The views of a scene show one set of named points, each view turned or mirrored, and shifted as a whole, with a little noise and some points left out.

Scene 1
View 1
<309>: -1	9	3	8	-6	6	4	7	-8	-2	0	3	7	2	12	4	-3	6	3	0	2	11	-1	-6	0	-7	-7	-9	-8	2	-3	0	3	-5	-6	-2	3	-3	2	6	4	-6	-12	8	7	-6	1	-8	10	6	-12	-11	10	-1	4
<138>: -7	9	7	-6	4	1	-1	-11	-2	2	3	1	10	0	2	-1	1	0	5	-4	6	14	2	-3	7	-1	-4	6	-11	5	-3	-4	-3	-3	-4	8	0	-10	-4	-9	8	-14	-4	0	-1	4	4	0	7	3	-5	-19	8	-5	-7
<240>: -4	9	0	2	-5	8	3	5	-6	-5	0	2	7	3	9	4	-1	7	4	-1	7	9	0	-2	2	-3	-6	-5	-8	6	-4	-6	2	-3	-3	1	2	-1	1	5	8	-11	-11	3	7	-5	-2	-3	11	3	-14	-13	9	3	-2
<91>: 0	10	4	8	-7	2	1	3	-3	2	4	0	7	0	8	5	-2	2	2	-3	5	16	-3	-3	6	-11	-9	-11	-9	-1	-1	3	4	-8	-14	6	-2	0	-1	2	3	-7	-4	7	4	-5	6	-6	16	6	-10	-9	10	0	0
<290>: -10	12	3	0	0	5	2	8	0	-3	-4	4	5	3	10	4	-4	6	5	3	7	10	-1	-3	9	-6	-5	-1	-11	1	-5	-3	-1	-5	2	-3	2	-1	2	1	9	-8	-10	4	3	-1	3	0	12	1	-7	-16	6	-1	-6
<313>: -3	8	-3	5	-4	12	3	-1	-13	-5	8	4	8	1	8	-2	1	4	5	-4	5	10	-1	-3	-5	1	0	-2	0	10	-2	-4	-1	-2	-6	7	3	-3	0	-3	5	-13	-12	-6	3	-6	-8	1	10	3	-22	-13	11	5	-2
<222>: 0	11	3	1	-2	2	2	4	3	-2	-4	-4	5	0	8	9	0	2	5	2	7	21	-5	2	15	-12	-10	-7	-10	-5	-3	3	4	-6	-15	4	-3	0	-1	4	3	-7	-5	12	5	-7	4	-6	19	1	-5	-9	11	-4	-5
<118>: -4	11	4	-8	1	8	4	1	4	-9	-9	-3	8	4	7	7	1	8	6	3	12	10	2	4	11	-4	-10	1	-13	1	-7	-8	2	-2	-4	1	2	-6	-3	9	10	-16	-11	9	9	-3	-2	-6	14	-1	-4	-15	10	-2	-7
<68>: 4	8	6	0	-6	2	1	-12	-3	3	7	-6	13	1	0	2	3	2	2	-8	12	13	4	-1	5	-4	-10	-9	-10	5	-1	-2	3	-3	-17	13	-2	-8	-5	3	6	-18	-2	7	7	-2	2	-9	14	7	-8	-12	12	1	0
<64>: -9	11	10	-6	1	3	3	3	-4	-4	-5	5	11	7	8	1	-6	9	4	0	3	-2	9	-9	-5	3	-7	4	-18	10	-7	-14	-3	-3	16	-10	10	-15	-1	5	12	-12	-15	7	9	9	7	-9	-7	8	-2	-23	5	-9	5
<217>: 5	8	2	14	-6	5	3	-2	-16	2	11	3	11	-2	8	1	-1	1	3	-4	-5	15	-1	-10	-8	-5	-3	-7	-2	6	0	4	-1	-5	-13	6	2	-7	3	-4	-1	-5	-8	4	3	-6	1	-9	5	10	-17	-9	13	-5	9
<146>: -4	8	-5	13	-12	14	5	15	-15	-6	7	7	5	5	14	3	-5	9	3	-2	2	5	-2	-8	-11	-2	-2	-10	-2	11	-3	-3	2	-5	-2	-4	7	1	5	5	5	-7	-16	-1	7	-9	-7	-3	9	7	-24	-10	10	8	7
<84>: -10	10	-1	12	-8	8	0	9	-15	1	13	9	6	4	11	-3	-6	5	1	-6	3	5	-1	-10	-11	0	0	-7	-4	13	-1	-4	-2	-6	3	2	5	0	4	-4	7	-7	-11	-8	2	-3	-2	1	5	9	-21	-15	5	6	2
<109>: -12	13	1	-10	4	7	2	3	7	-8	-9	0	4	2	7	6	-1	7	7	4	14	14	-2	6	18	-6	-6	5	-12	-2	-7	-6	0	-3	-1	1	-1	-1	-2	2	12	-14	-9	3	3	-1	-2	4	18	-5	-5	-17	6	0	-15
<19>: -5	12	-5	-6	9	13	6	0	-7	-17	-4	7	5	-2	12	3	3	4	12	7	-1	18	-6	4	7	-2	5	15	2	1	-6	-4	-5	2	-3	0	1	-5	3	-8	5	-10	-17	-2	3	-5	-13	8	9	-8	-16	-14	11	-7	-12
<176>: -9	7	1	-3	-9	11	0	-2	-2	-1	8	-1	11	5	2	1	2	7	3	-11	22	4	4	1	2	3	-10	-8	-10	13	-4	-11	4	-2	-7	11	1	0	-6	7	11	-23	-6	-5	6	-1	-4	0	17	4	-17	-16	8	15	-6
<61>: 13	6	4	-6	-2	6	5	-22	-4	-4	7	-9	15	-4	-2	3	10	1	5	-7	9	20	3	4	7	-2	-7	-2	-2	2	-2	-1	4	1	-27	21	-5	-13	-7	0	3	-23	-3	7	7	-5	-6	-9	17	3	-12	-7	19	-2	-3
<27>: 0	10	4	4	-1	5	5	0	-8	-2	0	3	8	0	9	4	-1	4	5	2	-1	13	-1	-4	2	-6	-4	-1	-8	2	-2	-1	-1	-4	-6	-1	2	-7	3	-1	4	-7	-10	7	6	-3	1	-6	6	4	-10	-12	11	-8	2
<250>: 3	8	9	-6	0	-2	0	-17	1	3	3	-5	14	-1	-1	3	4	0	4	-5	9	18	3	0	10	-5	-10	-2	-10	1	-1	0	1	-2	-15	13	-4	-11	-6	-3	6	-17	-2	8	3	0	5	-9	12	5	-3	-13	12	-6	-3
<205>: -10	8	0	5	-5	11	1	8	-14	-6	5	10	8	5	11	-3	-6	8	4	-2	3	1	3	-9	-11	3	0	-1	-7	15	-5	-11	-2	-2	10	-4	10	-5	2	1	9	-10	-17	-4	4	0	-4	-1	0	8	-19	-18	5	4	4
<113>: -15	13	2	-4	5	8	2	9	-6	-8	-4	12	5	4	13	-1	-7	7	6	4	0	3	0	-7	-1	1	1	9	-10	7	-6	-11	-6	-3	18	-9	8	-5	4	-4	11	-7	-17	-1	3	4	-1	3	-1	1	-11	-22	3	-4	-4
<159>: -6	12	0	-7	6	8	3	-2	-2	-10	-5	3	5	0	9	3	1	4	9	5	3	16	-3	3	10	-3	0	10	-5	1	-6	-4	-4	0	-2	1	1	-5	1	-4	7	-12	-13	2	3	-2	-5	3	10	-4	-10	-16	8	-6	-10
<223>: -2	9	2	-6	4	5	2	-11	-6	-4	4	2	10	-2	6	0	3	1	7	-2	4	16	0	0	5	-2	-1	6	-4	4	-3	-3	-3	-1	-7	8	0	-9	-1	-8	6	-14	-9	-1	2	0	-3	1	8	0	-12	-15	10	-5	-6
View 2
<109>: 13	-5	0	2	0	-17	0	3	-6	7	-7	-3	20	-3	-3	2	-6	-14	-2	2	-5	4	-4	2	-3	1	2	6	7	8	15	-8	-1	-2	12	-11	-11	6	-6	-1	2	12	-6	4	-14	-1	5	-4	-2	4	-1	11	-11	-12	-6
<240>: 11	-8	0	8	1	-5	9	1	-3	4	-6	1	9	-6	2	3	-3	-3	-4	-1	-8	11	2	3	-1	1	8	2	1	11	2	-8	5	-1	6	-5	-8	2	-3	1	3	11	-5	0	-14	-3	1	-1	-1	3	-2	4	7	-1	-3
<223>: 18	-14	-2	4	2	-10	0	-3	-3	4	-5	-1	9	3	4	7	-4	-7	-10	1	-2	8	1	-4	-5	10	4	7	1	11	-2	-1	4	-5	10	-3	-7	2	-4	-2	5	-3	-7	7	-10	-2	8	-3	5	4	6	6	-4	-4	5
<68>: 20	-9	-3	8	-3	-4	4	0	-5	2	-6	-2	14	-7	5	5	-1	-1	-5	-1	-5	8	8	2	-8	0	4	4	-2	15	-10	-1	2	-3	-4	3	-9	2	-4	4	4	2	-6	3	-6	-5	5	3	5	3	5	2	4	2	1
<146>: 8	-11	4	10	4	4	19	2	0	1	-6	6	-5	-4	6	6	-5	5	-5	-4	-13	18	2	8	3	1	17	0	-2	9	-2	-8	10	-1	8	-6	-6	-2	-2	2	0	19	-6	-5	-19	-4	-5	-4	-1	5	-6	1	23	9	0
<27>: 11	-9	4	6	2	-1	7	3	1	3	-10	2	9	-10	6	1	-5	-4	-3	0	-4	10	1	-3	-3	7	6	3	2	9	-2	-2	8	1	9	-4	-2	-1	-2	5	4	1	0	7	-11	-5	-1	-3	5	-1	2	6	4	2	1
<217>: 14	-14	4	7	-1	12	11	-1	1	-3	-11	4	-1	-8	9	5	-5	3	-6	-2	-5	12	7	0	-5	6	10	5	-5	10	-11	4	13	-1	3	1	-2	-5	-2	7	5	0	-3	6	-6	-7	-1	-3	9	3	3	2	12	12	8
<61>: 27	-15	-9	5	-11	-11	3	1	-8	-6	-3	-7	18	-7	11	2	0	-4	-5	-1	-7	5	4	-1	-6	4	-5	11	1	15	-17	2	-3	-4	-10	1	-12	3	-8	4	8	-8	-11	5	-2	-1	18	4	17	10	11	6	1	-5	12
<250>: 23	-8	-4	5	-5	-7	-2	1	-5	4	-8	-5	22	-10	4	2	-1	-7	-5	-1	0	3	6	-2	-13	5	-3	7	1	16	-8	3	1	-4	-4	3	-7	3	-5	4	6	-6	-3	10	-1	-4	9	4	9	1	8	4	-8	-2	2
<91>: 15	-8	3	5	-5	7	8	3	-4	-1	-13	-2	14	-13	5	2	-6	-2	0	-1	-5	4	6	6	-9	-3	4	4	-1	12	3	1	7	0	-1	-3	-7	0	-4	8	5	7	-4	6	-5	-4	2	-2	5	4	-3	5	3	5	-2
<176>: 21	-8	-8	9	-1	-13	3	-2	-10	8	2	-2	13	3	-1	10	2	-4	-8	-3	-9	7	11	10	-7	-6	7	2	-1	18	-2	-10	-2	-5	-4	0	-15	8	-6	-4	2	14	-12	-9	-10	-2	7	4	-6	7	-1	-2	8	1	-6
<118>: 13	-4	-2	5	0	-17	4	6	-3	6	-5	-1	21	-10	1	-2	-2	-9	-1	2	-5	7	-2	2	-1	1	1	3	6	8	3	-11	-2	0	7	-8	-8	6	-4	3	3	8	-1	3	-15	0	2	2	0	-1	2	6	-4	-11	-5
<205>: 7	-11	2	10	11	-5	9	-2	0	10	-3	7	-4	4	-1	9	-3	0	-11	1	-6	17	5	2	0	8	17	-4	-3	11	-4	-10	8	-3	14	-2	-3	3	0	-4	-1	13	-2	-5	-19	-5	-6	-1	-8	-1	0	-2	16	7	-3
<19>: 11	-14	1	4	3	-12	6	-1	-2	1	-5	1	3	2	5	4	-8	-9	-7	2	-7	12	-9	-4	4	11	7	8	6	3	9	-5	5	-3	17	-14	-9	0	-6	-3	3	6	-10	6	-19	1	6	-9	4	9	1	12	-2	-9	6
<313>: 14	-15	-2	8	2	-3	8	-5	-5	1	-3	0	-1	4	5	10	-4	0	-9	-2	-9	14	3	3	-1	6	11	5	-1	11	-4	-4	5	-5	6	-3	-10	1	-5	-2	3	8	-12	-2	-13	-4	6	-4	1	9	1	3	11	5	5
<309>: 11	-7	4	8	0	4	12	4	-1	1	-10	3	8	-12	5	0	-5	0	-1	-1	-7	11	3	3	-2	2	8	1	0	10	-1	-4	9	2	5	-5	-3	-1	-1	6	3	10	-2	3	-11	-5	-4	-1	3	1	-2	4	9	3	-1
<64>: 8	-2	3	9	14	-16	3	6	4	20	-5	7	13	-4	-6	-1	2	-6	-8	4	1	13	5	-5	-2	11	11	-8	1	12	-9	-12	5	1	17	3	5	6	5	-1	-1	4	10	3	-17	-5	-14	4	-9	-15	5	-3	3	-1	-9
<138>: 18	-8	-1	3	5	-9	-7	-2	-4	9	-7	-1	14	1	-1	7	-3	-8	-10	0	3	5	6	-3	-12	8	4	5	0	13	-1	1	4	-6	8	0	-5	4	-4	-2	4	-4	-5	7	-6	-5	5	-1	1	-1	6	5	-9	0	0
<290>: 10	-5	3	5	5	-5	3	2	-2	7	-8	1	13	-6	-1	1	-6	-9	-3	1	-4	7	0	3	-4	2	8	2	4	8	12	-7	5	-1	12	-7	-6	3	-2	2	2	11	-3	4	-13	-4	-3	-3	-3	0	-3	7	-3	-2	-7
View 3
<118>: 1	3	8	3	-11	-2	2	4	-6	-6	3	4	4	15	18	6	0	0	0	-17	-3	-3	-11	-6	-12	7	6	-4	-5	-11	6	0	7	10	-6	1	0	-13	-2	-11	-3	-1	9	5	0	11	-7	-15	7	-5	14	-4	-17	7	0
<159>: 0	-2	4	7	-6	-1	-6	2	-11	-5	5	11	4	10	15	7	6	-4	-1	-18	3	-3	-14	-15	-5	6	-4	-4	-4	-7	11	-3	2	10	-5	-2	2	-20	-6	-8	1	1	6	-2	3	11	-8	-11	2	1	8	-5	-4	4	0
<84>: -2	4	8	8	-1	5	0	7	1	-4	7	-2	9	5	11	10	12	-7	5	-14	3	-6	-5	15	1	6	7	-8	-20	-3	0	-1	-3	-1	1	-11	-6	-19	-3	4	14	4	-4	-9	-1	-1	-3	-4	-2	2	0	11	8	0	5
<290>: -2	0	10	6	-2	-4	0	3	-3	-2	3	4	10	8	15	11	5	-1	-3	-18	1	-5	-9	-1	-7	5	10	-4	-6	-5	5	-2	2	9	-5	-3	-2	-13	-3	-7	1	1	8	-1	-3	7	-5	-12	2	-1	12	-2	-4	8	1
<240>: 2	2	9	7	-6	1	0	5	-1	-6	4	1	5	10	12	8	4	-2	4	-14	0	-5	-7	3	-7	7	6	-9	-11	-10	1	-2	2	5	-1	-3	-3	-15	-2	-6	4	1	4	-2	0	7	-6	-10	4	-3	8	6	-6	3	2
<146>: 5	-1	11	11	4	6	5	6	0	-10	4	-6	10	8	8	11	7	-5	5	-10	1	-7	-7	11	2	14	8	-15	-18	-10	-4	1	-6	-1	7	-7	-4	-19	-5	-2	11	5	-3	-7	-2	2	-3	-3	3	-2	6	21	1	-6	3
<176>: -4	16	4	4	-18	8	-1	9	0	-4	4	-7	2	12	15	2	1	1	4	-20	-2	-4	-3	11	-15	3	5	-10	-23	-10	2	-3	13	2	-5	-7	-3	-14	-3	3	3	-1	2	-6	10	10	-6	-14	-2	-7	2	4	-9	0	4
<250>: 3	11	6	-11	-17	-1	-8	8	-8	1	8	8	-2	18	7	-5	0	-4	7	-10	1	-1	-11	0	-14	-5	-2	2	-6	-9	0	-10	1	11	-7	-5	-3	-15	6	-5	2	-12	9	6	5	4	-12	-16	4	-2	1	-11	-6	14	-6
<64>: -3	4	5	-1	-2	-7	2	9	-6	-10	8	10	-2	10	33	13	12	-11	-1	-14	-6	1	-6	10	-3	8	15	3	-12	-1	15	2	5	4	2	3	-4	-8	10	-13	5	3	-8	9	-15	-2	-2	-8	6	8	10	-5	-11	8	9
<113>: -6	-4	5	11	3	-4	-1	3	-7	-9	5	11	8	5	28	17	15	-8	-6	-21	0	-3	-8	-1	2	10	10	-2	-9	1	17	3	3	6	-1	-3	-2	-16	-2	-9	7	8	-4	-4	-8	4	-1	-6	0	7	10	-1	1	1	9
<309>: 6	-1	13	3	1	-1	1	5	-1	-6	5	1	7	12	7	8	3	-4	5	-8	2	-6	-9	6	-5	6	8	-7	-8	-9	-4	-2	-6	6	2	-4	-5	-15	1	-7	6	-3	5	1	-5	1	-7	-8	5	-3	8	8	-3	7	-2
<61>: 8	16	4	-10	-22	7	-10	8	-9	-4	8	4	-8	23	1	-10	-6	-2	14	-6	2	-3	-12	-6	-14	0	-13	-3	-10	-20	-3	-12	0	8	-5	-4	0	-23	1	-4	2	-12	7	3	13	8	-15	-15	4	-7	-4	-4	-10	7	-8
<91>: 2	6	14	1	-8	0	-2	6	-1	4	6	1	9	11	1	2	0	0	5	-11	4	-7	-10	6	-11	-2	4	-5	-6	-7	-7	-8	-3	9	-7	-8	-6	-14	2	-1	4	-7	12	-2	3	5	-10	-13	1	-6	3	-1	0	10	-5
<205>: -2	3	6	10	0	3	2	8	-1	-11	6	1	3	6	21	13	12	-9	2	-16	-2	-3	-5	9	1	10	10	-8	-19	-5	7	2	1	-2	5	-5	-4	-17	-1	-3	11	6	-10	-5	-6	1	-1	-4	1	4	5	11	1	-2	8
<138>: -4	8	4	-3	-13	-1	-8	7	-8	1	8	10	1	12	16	2	7	-5	1	-16	3	-2	-9	1	-8	-3	0	2	-9	-2	8	-8	3	9	-8	-7	-2	-17	3	-3	5	-5	4	1	1	6	-9	-13	-1	3	0	-12	0	11	1
<222>: 5	-1	15	1	-6	-3	-1	1	-5	2	3	3	10	13	3	3	-2	3	3	-12	2	-6	-14	-4	-12	1	5	-5	1	-11	-6	-6	-2	15	-8	-4	-2	-13	-1	-9	-1	-7	18	2	2	8	-11	-15	5	-7	11	-2	-8	13	-8
<27>: 4	-1	10	1	-2	-3	-2	4	-6	-5	6	7	4	13	10	6	5	-7	6	-8	3	-4	-11	-1	-4	5	3	-2	-5	-8	1	-5	-7	8	0	-3	-4	-17	1	-9	6	-2	5	3	-4	1	-8	-8	6	0	5	1	-2	7	-2
<223>: 0	6	4	0	-11	1	-10	6	-10	-4	7	10	0	13	13	1	6	-6	3	-15	4	-3	-11	-7	-5	1	-7	-2	-8	-8	9	-7	0	7	-6	-6	0	-22	-2	-4	5	-3	2	-2	5	7	-9	-11	-1	2	0	-6	-1	5	0
View 4
<250>: -14	1	6	-7	3	5	-9	3	6	0	8	6	5	6	-4	8	-15	-9	3	-5	11	-2	6	5	5	13	-3	-2	8	5	-2	5	7	10	-1	2	-6	5	-13	0	-2	3	6	6	9	10	4	-6	-12	11	-9	1	1	14	5
<217>: -1	-11	5	-3	6	-8	-9	-5	0	-8	-3	13	-6	5	-5	-10	-6	1	-5	-2	7	-5	2	8	-3	6	-2	-5	10	2	-8	-15	6	6	-4	-9	-4	2	-8	-7	-12	-9	3	15	7	3	0	-7	-5	14	-9	-1	1	3	-1
<19>: -11	-1	-6	2	-6	0	0	7	-11	-1	1	-5	3	3	-6	-11	5	6	1	-2	7	-10	5	-4	18	16	0	7	7	20	1	-14	-4	-5	-4	3	-4	-16	-13	-8	11	-7	9	-1	-1	2	7	4	-3	13	4	4	0	-1	4
<84>: 1	-1	-2	-1	-4	-10	-4	-6	-10	-4	-2	4	-4	6	-1	-11	4	4	-1	-1	0	-16	-14	13	2	2	-6	1	10	-1	-6	-20	3	3	0	-8	-2	3	-5	-1	-9	-9	11	17	10	2	1	0	3	3	-2	-4	8	-7	-1
<138>: -15	5	0	-8	1	-1	-4	4	-1	3	8	6	5	6	-6	4	-8	-5	4	-2	8	-12	-6	5	8	13	-4	2	5	5	0	4	1	4	-2	5	-6	0	-11	0	0	0	11	8	11	12	3	0	-6	10	-4	0	2	4	3
<223>: -12	1	-1	-5	-2	2	-5	4	-3	1	4	4	2	7	-8	-3	-3	-3	3	-4	9	-9	1	2	11	15	-3	2	7	8	1	-5	0	2	-4	4	-5	-5	-13	-5	4	-2	8	6	6	10	2	0	-8	10	-4	2	2	2	3
<205>: -7	1	-7	0	-12	-11	1	-6	-12	-2	2	2	-3	4	4	-11	9	3	2	-1	3	-14	-15	16	4	-2	-1	0	10	0	-7	-17	1	-1	3	-4	0	0	-10	-6	-3	-5	11	19	11	-2	-5	3	1	7	-3	-2	3	-10	-1
<109>: -13	11	-5	3	-7	3	-4	5	-8	1	5	-11	13	-2	6	5	-4	-1	7	-3	2	-10	-2	-1	15	7	-3	10	7	17	-1	1	0	-1	0	2	-3	-2	-9	8	9	4	13	2	1	1	8	2	-3	6	3	1	1	11	6
<222>: -7	2	4	2	4	2	-10	1	1	-4	2	-3	9	-5	6	4	-14	0	1	-3	0	-3	8	-1	5	6	0	5	9	15	-6	0	5	5	-2	-7	-5	4	-5	8	-1	1	6	4	-1	-1	11	-6	-4	12	-2	1	-1	21	5
<64>: -20	8	-4	-3	-12	-14	6	-4	-4	3	12	1	2	-7	5	-2	6	-2	6	-5	6	-12	-15	18	3	-9	7	-4	8	2	-7	4	3	-3	4	4	-1	6	-14	-6	3	5	10	22	14	0	-7	8	-4	20	-9	-2	-9	-3	-2
<240>: -6	2	-3	3	-7	-2	-4	-2	-7	-3	2	-3	3	1	5	-4	-1	1	1	-3	2	-7	-2	10	7	2	-2	2	11	7	-7	-11	4	3	2	-6	-3	3	-9	0	0	-1	9	11	4	-2	2	-2	-2	6	-1	0	2	5	4
<146>: 3	-7	-3	6	-7	-8	-6	-9	-11	-8	-5	0	-4	2	8	-15	6	7	-2	-1	0	-9	-5	15	1	-3	-1	0	14	3	-11	-26	5	3	3	-15	0	2	-6	-5	-7	-8	7	16	2	-8	-1	-4	1	4	-2	-3	5	-3	0
<290>: -8	7	-2	2	-3	-6	-3	1	-7	-2	5	-5	8	-4	6	-1	-4	3	2	-2	0	-12	-6	4	9	1	-1	7	8	11	-5	-2	1	0	-1	-3	-4	2	-7	5	2	0	11	10	4	0	5	1	2	12	0	0	-2	7	3
<309>: -3	-1	3	2	-1	-7	-7	-5	-4	-6	0	1	1	-3	6	-6	-4	3	-1	-3	2	-4	0	8	2	-1	1	-2	12	7	-10	-9	6	3	1	-10	-3	4	-7	0	-5	-3	6	14	4	-3	2	-5	-3	12	-5	-1	-1	9	1
<313>: -3	-3	-4	0	-7	0	-6	-2	-8	-4	-1	2	-2	10	-3	-9	1	2	1	-2	6	-10	-3	9	7	11	-6	0	12	4	-4	-19	3	5	1	-5	-3	-2	-10	-5	-3	-6	7	10	6	3	0	-4	-5	0	0	-2	8	-3	3
<27>: -8	-2	3	0	0	-7	-4	-2	-3	-3	3	3	1	-2	1	-5	-3	2	0	-4	6	-5	1	5	4	4	2	-1	9	10	-6	-6	4	1	-4	-4	-3	1	-9	-4	-2	-3	6	12	5	0	2	-1	-3	16	-7	1	-3	7	1
<68>: -8	-2	2	-4	-2	3	-9	-2	2	-2	4	4	1	8	-1	1	-9	-5	1	-5	10	-4	2	10	4	10	-5	-4	11	2	-5	-5	8	10	1	-4	-3	6	-10	-2	-4	1	6	9	7	6	1	-8	-11	5	-7	-2	4	9	5
<159>: -13	2	-4	1	-5	-1	-1	6	-8	1	5	-4	7	0	-2	-4	1	3	3	-4	6	-9	1	-1	15	12	0	6	7	15	-1	-5	-2	-3	-4	3	-4	-8	-12	-2	8	-1	10	4	2	3	6	3	-4	12	1	3	-1	4	4
<113>: -13	7	-8	0	-9	-14	5	-1	-13	2	5	-3	2	-4	3	-9	10	5	5	-2	0	-19	-15	7	10	-2	3	5	4	9	-4	-5	-4	-8	-1	3	-2	-4	-10	-4	6	-2	15	16	10	0	0	11	4	16	-1	1	-3	-8	-2
<118>: -15	6	-2	4	-11	3	-3	1	-4	-1	8	-9	10	-3	8	4	-4	-3	7	-5	5	-3	2	7	12	2	1	3	9	13	-4	1	4	3	4	-1	-2	2	-12	2	9	6	8	6	2	-2	4	-2	-7	8	-2	1	-2	12	6
<91>: -2	0	5	1	5	-2	-11	-2	1	-5	0	2	4	1	4	1	-13	-1	-2	-3	1	-5	2	4	0	4	-4	2	10	7	-7	-7	7	8	-1	-11	-5	6	-4	6	-8	-2	7	9	4	1	7	-9	-4	7	-4	-2	2	15	4

Which points are out of place in each view (at most two, in the order of its rows)? Write - if all are in place.
view 1 -> <68>
view 2 -> <19>
view 3 -> <91>
view 4 -> -
